A landscape with many valleys, sampled at points; each row gives a point and its height.
A ball rolls from a point to the lowest of its 2 nearest points, and stops where none of them is lower. Distance is the straight distance between rows; heights are no part of it.
j247 height 436: [132 164 189 140  80 138 151 145 143 168 158  72 122 138 153 157 111 161
 103 123  98 108  68  78 119]
j392 height 324: [110 107 134 205 106 105 106 107 121  73 133 130 105 125 154 109 134 139
 177 132 107 119 114 182 128]
j165 height 535: [ 56  70 130 121 130 114 138 190  94 118  77 143 131 119 126  98 140 101
 205 154  82 123  96 102 143]
j358 height 402: [105 114  74 109 146 159 115 128 113  96  74 185 118 127 188 132 147  94
  71  73 148  99 155 121 166]
j99 height 424: [155 112  71  96 146 163 128  89 134 103 104 187 154 107 142 117 131 131
  78  94 145 120 161  81 148]
j11 height 276: [121 103  81  98 158 120 158  79 106 161  88 112 124 116 127 158 109 164
 159 167 129  95 133 151 138]
j375 height 201: [132 136 115 115 138 172 135 172 153  85 140 136 149 143 174 129  95 135
 144 194 145 170 118 124 117]
j632 height 455: [140  77 122 121 152  90  83 149 160 144 151 163 123 133 174 177 141 142
  46 116  94 138 124 161 119]
j807 height 614: [ 95 176 129 125  75 120 149 132 116 119  96 115 108 171 109 141 153 100
 145 177 168 131 176 153 157]
j236 height 193: [116 160 157 136 155 168 164  99  79 119 117 120 156 136 169 153 116  94
 176 100 119 129 103 100 133]
j287 height 225: [135  93  73 115 164 129 148  70  61 126  61 108 117 142 107 121  93 114
 127 143 131 104 157 110  99]
j237 height 186: [129 107 172 222 143 104 143 116 159 125 104 111 107 104 153  84 158 119
 127 107 125 150 153 117 109]
j458 height 293: [133  83 159 115 104 130 110 140  93 100 139  99 100 132 156 119 123  98
 200 140  34 102 135 123  54]
j452 height 85: [124 177 148 101 151  96 135 115 144 173 205 164 137 139 114 123 100 150
 140 138 187 135  77 170 158]
j435 height 520: [105 146 111 132 104 169  97 148 122 153  88 119 115 135  82  79  59  80
  94  87 148 139 133  93 115]
j775 height 288: [ 99 128 117 125 146 105 144 190 158 152  79  96 109 160 145 156 170 187
 123 162 114 128 139 139 111]
j501 height 446: [173 149  95 110 129 112 115 104 117 152 109 185 153 105 106 100  99 144
  61 134 180 145 152 111 148]
j213 height 557: [147 173 141 185 145 121 117 145 137 107 132 151 157 119 163 120 144 150
 100 123 186 174 134  88  75]
j929 height 262: [176 103 144 203 146  92 130 132 155 104 109 142 119  87 108 102 118 143
  97 110 106 171 106 154 144]
j349 height 389: [114 138  57 122 194 158 165 127 161  75 119 167 148 120 106 135 106 125
 162 127 150 103 129 175 107]
j953 height 271: [159 180 180 126 137 116 149 119 128 120 118 102 179 123  87 155 155 102
 103 126 107 107 130 165 177]
j373 height 229: [127 126 175 146 170  83 146 117 143 103 189 143 162 146  93 122 125 104
 116 142 127 147  87 102 133]
j902 height 272: [107 114 137 187 132  87  74 114 120 107 148 161  81 137 147  79  89 150
 141 135 150 153  96 131 104]
j280 height 569: [136 129  80  74 111 217  94  72 128 100 112 112 107 190 112 133 132 172
 137  99 121 125 132 142 113]
j482 height 430: [138 143 165 150 170 135 120  84 127 138 173 138  95 168 173 142 188 120
 138 113 110 133 127 106 173]
j199 height 222: [148 105 162 125 127 106 149 134 118 103 189  84 171 118 136 129 155 109
 140 221 112 137 144  95 140]
j812 height 653: [177 120 160 147 137  95 124 119  83 132 131  67 100 162 140 142 157 102
 121 178  64 139 156 154 144]
j577 height 315: [111  83 168 186 111 129  98  99 122 144 172 129 131 104 119 125 167  91
 146  83 130 165 108 148 147]
j988 height 476: [143 176 119  98 103 116 135 137 123 191 108 139 133  99  75 121 116 132
  93 174 180 114 137  85 118]
j73 height 558: [165 144 112 155 120 102 127 139 152 114 135 124  96 156 132 152 130 210
 119 126 112 158 118 161 176]
j562 height 80: [106 104 107 187 155 133 124 140 134 169  60  78 106 113 185  96 139 148
 140 100 136 130 171 130 100]
j640 height 384: [131 176 134 132  96 154 153 147 132 100 125  71 164 152 119 141  93 158
 128 135  91  94 114  83 102]
j35 height 250: [104 114 153  90 111 164 127  88  89  99 153 120 134 145 142 149 149 103
 206 122  77  95 122 114 108]
j847 height 543: [110 157 149 149 105 130 121 110 153 146 166 139 109 148  91 102 102  95
 106  74 134 131 129  96 144]
j573 height 559: [ 50  69 124 104 109 131 110 152  94 107  64 133 171 124 122 115 138 125
 183  90 118 129 118 162 132]
j163 height 553: [147 122 111 104 109 157 111  73 156 103 134 150 134 148 111 161 106 165
 119  79 102 121 120 185 110]
j644 height 481: [153 111 104 131 132 128  69 152 106 106 118 167 150 103 164 180 178 142
  92 102  96 123 126 147 137]
j120 height 439: [143 130  88 149 145 150 148 116 184 107 162 173 186  93  87 126 143 140
 152 123 167 155 140 178 118]
j748 height 454: [127 118 139  88 138 161 136 109 117 159 144 137 118 179 156 168 179 106
 109  94  96 146 150  56 166]
j840 height 583: [168 178 120 141 119 112 160 124 182 110 118 155 127 140 141  81  78 193
 105 127 145 137 141 161 178]
j263 height 382: [162 111 171 140 128  59 128 143 142 174 175  97  95  48 113 128 134 160
 130 136 122 109  96 137 114]
j533 height 172: [126 143  73 154 168 123 110 108  93 101  81 148 128 134 135  82  65 116
 118 133 154  98 142 128 138]
j903 height 637: [179 118 139 122 118 157 101 119  84 132  84  87 116 153 128 144 109 132
 130 173  88 159 124 167 106]
j26 height 434: [110  94  93 115 100 193 120 155 105 115  74 112 143 139 128 131 143 112
  96 132 137 141 126  78 101]
j100 height 214: [141  88 163 136 100  83 159 120 122 180 186  93 133  88 116 121 157 130
 112 164 181 173 106 103 176]
j526 height 592: [153 174 149 141  75  99 196 130 128 126 140 135 111 139  89 160 130 108
 130 159 155 171 149 132 165]
j278 height 375: [ 92 125  79 129  84 158 115 120 170  83 118 169 113 127 181 104 121 129
 117  99 149  94 166 161 166]
j813 height 603: [143 174 100  97 112 109 160 175 147 125 105 132 119 150 115 112  59 143
 129 123 138 140 172 152 161]
j372 height 65: [129 129  76 131 197 130 113  98 153 176 142 125 119 121  73  86  78 108
 100 112 127  80 148 111 120]
j320 height 311: [146 138 128 134  90 135 128 153 161  96 177  94 152 123  99 152 134 137
 118 200  92  94 128 113 105]
j956 height 511: [ 74 102 143  57 134 125 157 176 114 130  99 132 119 130 155 128 121  84
 153 129  81  97 148  89 143]
j875 height 479: [134 147 121 113 127 159 134 113 113 142  85 131  89 176 145 182 174 129
 108  98 103 127 144 118 109]
j920 height 398: [ 79  58  82  94  87 176 137 208 111 148  52  92 123 153 106 143 153 135
 116 105  99 118  94  94  92]
j811 height 264: [128 188 215 147 127  87 133 105 132 155 163  83 113 120  90 131 182 103
 108  93 131  83 101 166 165]
j274 height 194: [113  88 109 151 159 168 127 195 163 183  70  86  99 140 154 133 138 130
 133 137 113 179 133 141  91]
j401 height 611: [112 137 106  93  72 158  99 161 107 110 127  99  93 176 136 156 165 114
 157 184 126 145 179 151 123]
j311 height 226: [142 148 124 185 145 120  80  62  99 134 117 139  88 140 111  69  87 136
 127 144 150 121 100 124 151]
j614 height 619: [149 129 135 118  98 123 131 174 114 130  93 115 109 161 127 132  76 115
  92 144  96 167 133 125 166]
j471 height 426: [140  89 158  89 128  94 106 178 161 145 154 127 121 120 144 143 148 138
  99 130  63 128 141 124 138]
j248 height 332: [101 114  61 126 128 166 132 153 166  69 121 134 124 111 155 101 106 137
 141 115 144  76 148 129  96]
j527 height 584: [104 115  77  57 102 209 136 118 106 125 118 100  92 178 115 161 130 157
 187 150 107 115 106 113 139]
j710 height 327: [152 125 129 159 142 112 110 104 122  86 109 134 161  97  60 109 103 145
 149 119 104 134 107 139 107]
j848 height 528: [145 158 123 151  96 129 178 102 175 112 130 116 132 141 149 173 136 181
 130  96 128 124 143 184 115]
j962 height 505: [124 145  82 128 126 114  81 135  86  74 149 154 185 118 142 155 130 144
 121  90 132 103 142 115 133]
j882 height 461: [ 91 130 155  88 132  81 172 107 167 147 129 148 113 147 102 103  70 119
 139 123 138 111 155 147  77]
j670 height 395: [118 136 137 197 179 141  89 114 117 128 158 135 105 153 136 159 177 119
 142 118  99 123  63 120 114]
j376 height 356: [111 111 196 185 136  97 101 111  95 122 147 145 114 152 104 143 171 120
 149  80  95 155  44 151 114]
j420 height 429: [119 162 106  99 167 123 189  97 152 124 105 197 143 131  90  98  75 126
 151 120 172 120 129 165 101]
j880 height 501: [143 185  98 103  95 160 155 111 138 155 112 113  89 138 159 182 142 176
 144  97 150 109 163 138 113]
j507 height 489: [ 65 101 166  73 121  84 151 158 146 165 126 142 135 127 125 124 112  91
 121  96 125 144 171  95 110]
j774 height 435: [192 135 141 122 137  75  88 146 159 175 213  89 112  76 137 114 119 192
  79 114 127  97 114 109 132]
j488 height 350: [ 79  85 116 119 101 118 118 209 129 173  55 106 104 149 137 151 176 173
 135 107  70 116 110 140 122]
j259 height 566: [128 173 176 143  71 116 159 113 132 141 194 138  90 109 123 147 114 111
 153 113 142 131 106 104 158]
j387 height 475: [121 151  90 124  95 183 130 127 183  62 124 175 164 113  87  92 147 142
 160 105 170 143 152 131 132]
j341 height 141: [114 123 107  55 132 183 117 150 130  79  87 150 151 165 178 142 152 148
 117 196 158 142 125 132 108]
j10 height 336: [136 111 165 114 107 137 108 143 123 138  96  68 103  91 139  75 106 108
 172 126  86 116 180 106  65]
j529 height 388: [146  70 137  99 141  90 136 160 121 166 124 116 133  98 121 149 100 152
 142  93  38 138 113 127 155]
j181 height 81: [128 121 160  97 139 125  97 100 130  76 103 153 157 144 176 126 186 156
 122 174 136 122 144 158 125]
j655 height 196: [166 193 126 107 173 145 138 106 113 150 143 119 203 119  88 116 120 104
 119 114 153 126 152 144 139]
j308 height 125: [132 169 136  95 144 168 137  96  88 130 118 134 205 121 128 140  98 127
 146  59 153 131 121 119 112]
j621 height 119: [122  80 141 125  84  98 143 165 115 153 149 103 153 101 159 138 113 130
 119 220 138 155 119 124 183]
j843 height 268: [114 118 127 141 130 133 150 125 176  92 146 159 113 140 165 126 129 149
 140 150 123 125 128  85 106]
j317 height 462: [122 113  67  82 126 214 148 165 101  57  93 122 114 134 118 123 106 104
 113 107 168 106 110  63  78]
j244 height 187: [113 199 173  89 126  92 124 116 166 154 184 139 121 138  80 148 156 141
 124 120 139  76 109 156 154]
j457 height 334: [112  68 107 129 150  95 124 123 100 139 109  97 148 122 109 129 120 158
 169 157  71 103 111 153 173]
j528 height 169: [126 136  83 162 188 157 121 127 149 179 139 139 128  84 117 107 118  55
 118  97 161 119 172 115 102]
j41 height 482: [129 116  92  70 106 204 110 146 100 100  87 143  67 111 156 121  71  93
 120 150 136  81  96  92  89]
j772 height 532: [163 145 158 149 115  94 102 111 106  84 156 166 188  94 140 125 148 129
  74  93 158 144 139  93 109]
j39 height 581: [ 84  97 161 134  80 148 104 144 120 148  90 106 175 107 149 128 109 127
 147 111 133 150 106 182 125]
j363 height 124: [ 88 161 151 154 173 104 154 122 167 124 152 171 164 143  83  99 168 104
 125 152 186 138 117 102 131]
j556 height 326: [140 109 155 135 107 120 125 117 167 154 152 130 122  77 153 117 123 149
 142 147 157 150 135 145  92]
j389 height 672: [189 135 139 173 126  82 137 125  76 124 188  96  79 122 101 168 127  88
 129 140  78 138 132  98 134]
j525 height 273: [146  91 188 161 115  92 118 105 102 179 186 100 104  89 134 127 204  76
 107 110 161 171 126 128 193]
j254 height 251: [115 149 124 167 171 109 147 118 160 178 182 134 165 103 142  94 145  70
 105 119 192 122 189 168 105]
j339 height 500: [140 152 106 100 114 166  93 128 100 168 114 122  93  99 116 101  79  77
 122 160 154 103 143  85 108]
j511 height 305: [165 127 160 148 170  51 114 106 100  76 155 131 170 118  73 125 128 134
 109 150 117 118  87 169 135]
j347 height 185: [167 133 144 139 164  72 129 101 118 151 207 131 132 110 110 104  87 137
  88 126 154 139  61 124 178]
j863 height 597: [ 96  97 117  81 102 174 122 133 110 149  97 139  60 168 163 154 172 137
 193 171 122 157 119 137 119]
j587 height 237: [130 144 128 172 163  83 147 119 121 170 178 156 178  90 116 108 161  91
 105 150 220 154 130 141 154]

For each start below, name the point where the ball stops.
j317: j562
j772: j533
j812: j621

Call two points neighbours if one is among the 2 nearest of the other. Go from one point of each pair to the other, from neighbour to neighbour, staying as low as possible. Name the highest point that can't be avoided.
j452 / j533: j254
j308 / j533: j953
j452 / j363: j373
